Each row is a point on a tangle of strands that fork and nearly touch. The rows are in no order.
In the rows, 128 means zero.
Points whose rows are less than 109 apart are linked; no others are.
soniz: [133 119   4 142 173 127 132 101 110 130 115 120 132 182 162 127 176 112
 176  68 160 165  92 107 144]
Tiva: [107 115  56 123 147 110 163 123 123 108 151 147 119 172 117 112 187 100
 188  98 155 184  87 139 149]
sati: [126  93 115 175 131 120 115 105  94 152 110 119 144 149 121 100  69 107
 101 150 108 115 139 105 112]
Dulu: [125 176 147 100 100 173 125  96 122 127 119 138  74  95 126 162 139 112
 124 135 141 135 128 124 139]
ripu: [107 110  46 155 157 106 128  92  75 147 100 128 120 153 146 122 149 117
 183 116 153 143 103 112 142]
nosa: [124 123 160 150 134 130 141 133 165 113  88 161 110 120 132 118  93  91
  70  72 134  94 159 137 139]
tor: [151 156 117 127 108 122 129 109  82  95  95  88 102 116 110 143 125 113
  80 104 105  98 161 146 100]
Guku: [107 123 130 133 112 189 103 106  97 139 117 162 135 153 132 127  93 114
  97 189 121 116  94  63 164]
sev: [142 130 151 108 116 138 145 172 137 107 155 139 112 144 136 126 177 121
 133  96 127 138 123 120 153]
muzi: [109 113 136 123 129 131 139 166 147 109 183 150 134 143  84 113  97 154
 171 219 137 142 118 157 120]
dugug: [135 125 198 136 120 122 139 142 186 110 166 129 124 151 131 106 121 106
 133 139 128 131 137 149 125]
dep: [114  95 150 147 120 144 128 183 154 123 177 152 159 166 106 108 100 128
 104 194 129 114 105  97 145]
gapeb: [171 147 174 157 146  75 115 103 158 103 108  47 163 153 170 130 139 136
  99  72  85 114 158 141  96]
zikog: [117  97 120 146 131 101 122 133 106 150 124 124 140 131  93 101  63 140
 134 170 109 141 144 141 100]
zim: [123 122  94 125 129 115 113 116 133 209 123 137 162  48 109 127  76 169
 155 137 114 156 160 156 105]
dodak: [ 69 109 110 127 136 152 112 111 124 172 111 169 133  95  92 117  77 146
 122 213 130 126 103 109 169]
gud: [119 100  92  91 129 120 155 168  83 127 145 162 140 132  94 130 137 163
 163 142 130 129 107 132 135]
noza: [ 80 114  91  99 134 124 158 138 108 138 123 181 112 112 104 107 138 136
 160 131 161 130 117 128 154]
Kemim: [ 84 142 122 150 124 133 119  85 102 145  98 144  83 107 102 122  67 114
 153 197 128 151 134 136 110]
bilu: [153 166 126 165 137 123  96  63 139 163  88  86 130 126 202 137 174 122
 116  87 137 110 147 100 114]
rugub: [113 146 145 164 153  73 125  98 146 101  73  83  92 140 168 114 156  72
  91  74 151  88 165 143 114]
tere: [188 116 121 130 103 151 100 135 124 158 160 105 177 129 142 141 121 156
 134 152  99 136 123 103  89]
bufi: [136 174 146 166 153  92 104  66 163 134  76  64 114 120 194 127 170  85
 107  78 152  94 163 126 102]
mora: [140  96 129 112 125 115 137 190 157 158 187 137 193 122 118 124 128 184
 162 141 131 141 116 145 112]
gisaz: [144 106  97 165 138 102 110 109  73 124  95  98 130 151 138 125 114 132
 110 109 114 108 151  94 102]
Kulip: [146  97 143 171 128 143 113 126 148 161 117 129 170 137 128 102  45 106
  89 139  97 119 132 115 122]
nup: [ 93 120 104 151 164  86 132 120 153 141 101 149  99 131 194 120 175 108
 178  57 200 112 130 116 144]
nupan: [119 136 174 107 114 160 155 189 170  90 192 175 122 146 110 123 142 130
 135 165 143 122 115 134 160]
tokeg: [138 119  96  58 131 180 142 164  91 127 136 169 158 105 101 181 136 160
 123 144 128 107  78  96 165]
tam: [ 81 114 119 104 135 140 136 149 148 175 138 170 155  88  85 111  90 164
 117 179 136 134 119 135 155]
dilik: [111 113 135 123 125 143 131 161  83  52 157 147 100 168  82 139  93 109
 111 181 109 115 110 122 129]
Varev: [158 164 181 109  95 158 126 136 134  71 148  80 103 131 121 156 150  97
  70 115 122 112 140 139 116]
Lizu: [176 151 152  88  98 160 131 148 134  93 151 101 115 117 136 168 178 125
 128 107 129 125 125 138 124]
Leda: [119 103 134 166 126 124 128 161 121 109 178 135 138 184 123  94 132 109
 144 168 113 149  99  97 134]
razi: [112 129 107  93 137 137 126 129 142 193 116 166 138  30 101 141  93 180
 132 105 134 144 154 157 133]
lon: [134 141 196 132 124 123 129 146 146  56 132  85  87 163 129 127 167  84
  77 107 109 107 133 135 136]
bok: [141 108 133 166 123 122 109 140  98  80 173  79 126 200 153 120 151 100
 120 150  94 148 105  97 126]
vafub: [116  99 103 146 166  88 138 144 124 127 100 150 106 160 174 108 161 134
 158  63 158 113 141 120 147]
gime: [146 171 171 121  91 137 119  95 156 133 143  84 114 109 135 131 169 124
 138 149 127 161 125 138 109]
nebug: [111 144 116 153 115 136 112  70  78 106 108 115  92 139 121 130 104  90
 130 190 120 136 114 118 118]
Ponep: [139 136 162 104 138  84 152 142 171 135 142 129 122 108 164 127 181 164
 168  58 153 141 144 161 125]
lupu: [123 145 149  96 118  90 137 117 159 145 133 118 106  91 128 133 161 146
 172 106 145 163 147 184 114]
gatib: [137 106 117 115 121 187 118 144 117 155 132 155 170 144 113 135 109 139
 108 182 112 130  86  71 150]
gelaf: [113 103 117 141 125 132 127 150 156 147 160 134 154 121  77 100  48 151
 146 206 105 144 140 160  98]
Bem: [140 125 143 125 107 126 121 136 163 174 175 134 165 111 122 130 135 167
 187 157 126 160 126 140 115]
guni: [131 133  58 127 160 123 147 107 149 117 130 133 113 173 164 123 211 104
 187  59 170 170 109 127 149]
pul: [100 163 143 146 113 140 111  78 153 145 110 111  79  81 129 113 103 108
 145 167 131 164 143 159 103]
Mopad: [127 164 154 140 142  70 137  85 172 128  82  83 126  96 149 108 124 102
 115  60 137 120 169 199 103]
Ruzup: [132 121 102  63 122 137 147 153  91 116 106 167 120  76  66 157  84 149
  92 112 123  88 137 146 134]
zed: [141 117 132 100 139 105 151 151 141 153 124 155 149 109 161 129 155 172
 156  73 147 136 132 129 139]
lozu: [111 111 153 143 119 109 136 169 136  84 184 126 124 169 103 100 132 124
 173 182 122 160 114 148 117]
buvil: [ 79 113  84 136 158 122 132 113  96 135 116 171  96 137 136 101 155  98
 166 127 172 128 100 115 156]
rup: [158 166 121 157 108 124  94  63 127 149 105  61 144 118 162 136 150 121
 114 115 108 131 152 113  94]
zeli: [142 155 137 121 122  90 127  92 140 124  98  80 110  94 143 129 163 127
 143  89 144 140 160 174  91]
bovur: [ 76 169  93 120 115 190 116  82 127 153 118 169 107 106 130 144 140 104
 172 189 147 173  79 115 179]
Vili: [125 149 182 107 104 148 144 147 164  98 161 142  84 127 105 123 131 125
 135 167 139 140 134 148 130]
malo: [135 134 142 113 138 150 121 122 170 195 104 152 150  56 143 131 103 153
 114  91 136 133 151 138 133]
Dopov: [117 113 151 161 155  50 134 128 137  85 104  80  94 164 165 107 171 111
 114  56 129 105 157 159 112]
Vum: [156 141 119  85 115 171 125 140 115 138 113 149 141  76 106 175  93 151
  84 101 120  95 146 132 119]
Gov: [127  92 127 104 150  88 151 185 151 154 150 145 176 125 132 106 141 199
 164  91 135 128 134 142 124]
kir: [139  99  99 104 132  98 146 155  72  98 129 124 114 131 100 141 118 156
 152 118 115 124 137 151  97]
muz: [194 133 156 159 125 116 106 138 147 107 131  67 172 148 160 162 125 147
  79  77  80 101 163 127  90]
Rovar: [137  99 116 144 120 151  95 134 133 187 151 139 193 125 113 129 100 160
 130 184 111 142 111  95 126]
Foris: [ 57 147  92 111 145 173 113  80  97 162  85 190 111 101 102 140 103 124
 144 198 148 134  87 106 186]
disas: [186 129 160 148 113 138 107 124 148 138 150  79 176 153 145 146 114 127
  93 134  88 126 133 109  92]
sevar: [139 167 125 125  97 160 112  84 113 107 145  85 109 137 125 132 178 103
 166 164 125 182  85 141 118]
lubob: [116 137 128 150 118 114 105  84 158 187 130 117 134  72 119 111  86 133
 152 140 128 164 154 166  97]
Miko: [107 176 130 116 105 172 118  79  68  59 118 109  77 155 118 154 133  86
 118 190 116 143  94 119 151]
rokor: [140 107 106  95 143 132 143 155  92 126 101 161 123 115 142 145 136 153
 106  76 132  84 128  95 149]
mukof: [128 122 100  70 125 161 134 176  82 104 158 167 154 136  71 169 104 167
 126 203 120  98  91 121 151]
debo: [143 131 155 160 132 164 127 134 165 147 106 150 150 110 132 107  51  93
  67 110 122 103 141 115 142]
sozo: [ 76 119 151 117 140 112 152 159 184 153 145 173 147 106  91  82  92 143
 138 141 161 132 140 151 146]
novi: [128 180  96 111 103 170 112  54  91  84 120 101  97 146 126 144 158  76
 155 170 127 171  82 132 154]
bekuz: [110  83 146 137 144 115 142 173 147 149 143 160 173 154 129  96 118 146
  95 141 138 105 112  93 160]
Kevo: [152 131  94 105 132 111 146 143  65 115 104 128 107 126 125 155 139 166
 127  74 108 109 137 120 117]
dusud: [106  75 119 150 154  84 135 159 119 139 113 150 131 157 142  90 127 128
 128 112 143 106 130 106 140]
tagu: [172 123 120 104 117  93 139 153 115 116 153  98 130 111 104 145 141 175
 168 116 110 143 152 174  81]
zenuv: [114 135 146 136 128 138 142 113 139 138  85 153 101 108 160 122 132  89
  86  91 157  89 149  93 145]
rami: [135 103 116 157 130 105 130 138  77  85 112  96 101 169 121 135 106 103
  72 109  99  94 152 130 104]
Ziv: [143 137 125 138 145 128 117  98 148 171  86 152 120  93 173 131 127 126
 111  66 151 108 168 120 125]
sug: [141 123 113  75 123 172 136 170 120 162 112 169 153  90 108 162 121 172
  96 106 129  92 117  92 149]
zugit: [105 171 107 112 117 171 112  59 116 161 109 142  87  85 139 145 154 105
 162 152 146 157 112 124 150]
linor: [158 126 167 154 104 133  99 130 113  97 152  78 129 175 154 130 137  98
  83 134 105 118 122  91 109]
duz: [142 175 115 109 100 164 127  75  81 116  96 108 103  92 121 166 138 112
  91 117 114 106 150 112 119]
dab: [116  86 135 138 156 113 141 203 146 112 153 167 162 192 157 111 156 144
 116 103 131 115  96  80 187]
nuf: [143 114 185 141 121 106 128 143 199 151 158 118 165 124 127 119 103 140
 147 145 119 151 149 156 111]
mer: [129 140 166 146 125  82 129 128 116  65 121  68  91 159 130 119 182 103
  93  93 114 117 139 163 109]
Gib: [156 153 147 172 130  96 135  97 154 122 100  68 139 127 142 112 106 107
  88  80 107 115 166 177  90]
zulon: [138 116 118 104 121 173 119 158  80  83 155 150 136 151  75 163  91 121
 119 214 100 105  96 120 122]
somo: [141 106 157 124 150 119 162 200 167  93 176 155 147 172 149 126 185 146
 139  73 119 129 111 113 167]

Follow the links from the first point to the second, and from the first to the third. Name the last point that the two ways share.
rugub / pul / muz -> Leda
dusud / gatib / rami -> Leda
lon / Bem / Rovar -> disas
zugit / razi / mer -> sati
razi / dusud / bovur -> sati
bufi / vafub / disas -> bekuz

A fork is a point with three links, a tip a point with one. Leave the first point through the second and follow the links. Name the first fork or tip that comes.
bufi / rugub -> bekuz
nosa / zenuv -> gime
nebug / Kemim -> sati
lupu / Ponep -> nupan
Vili / dugug -> disas
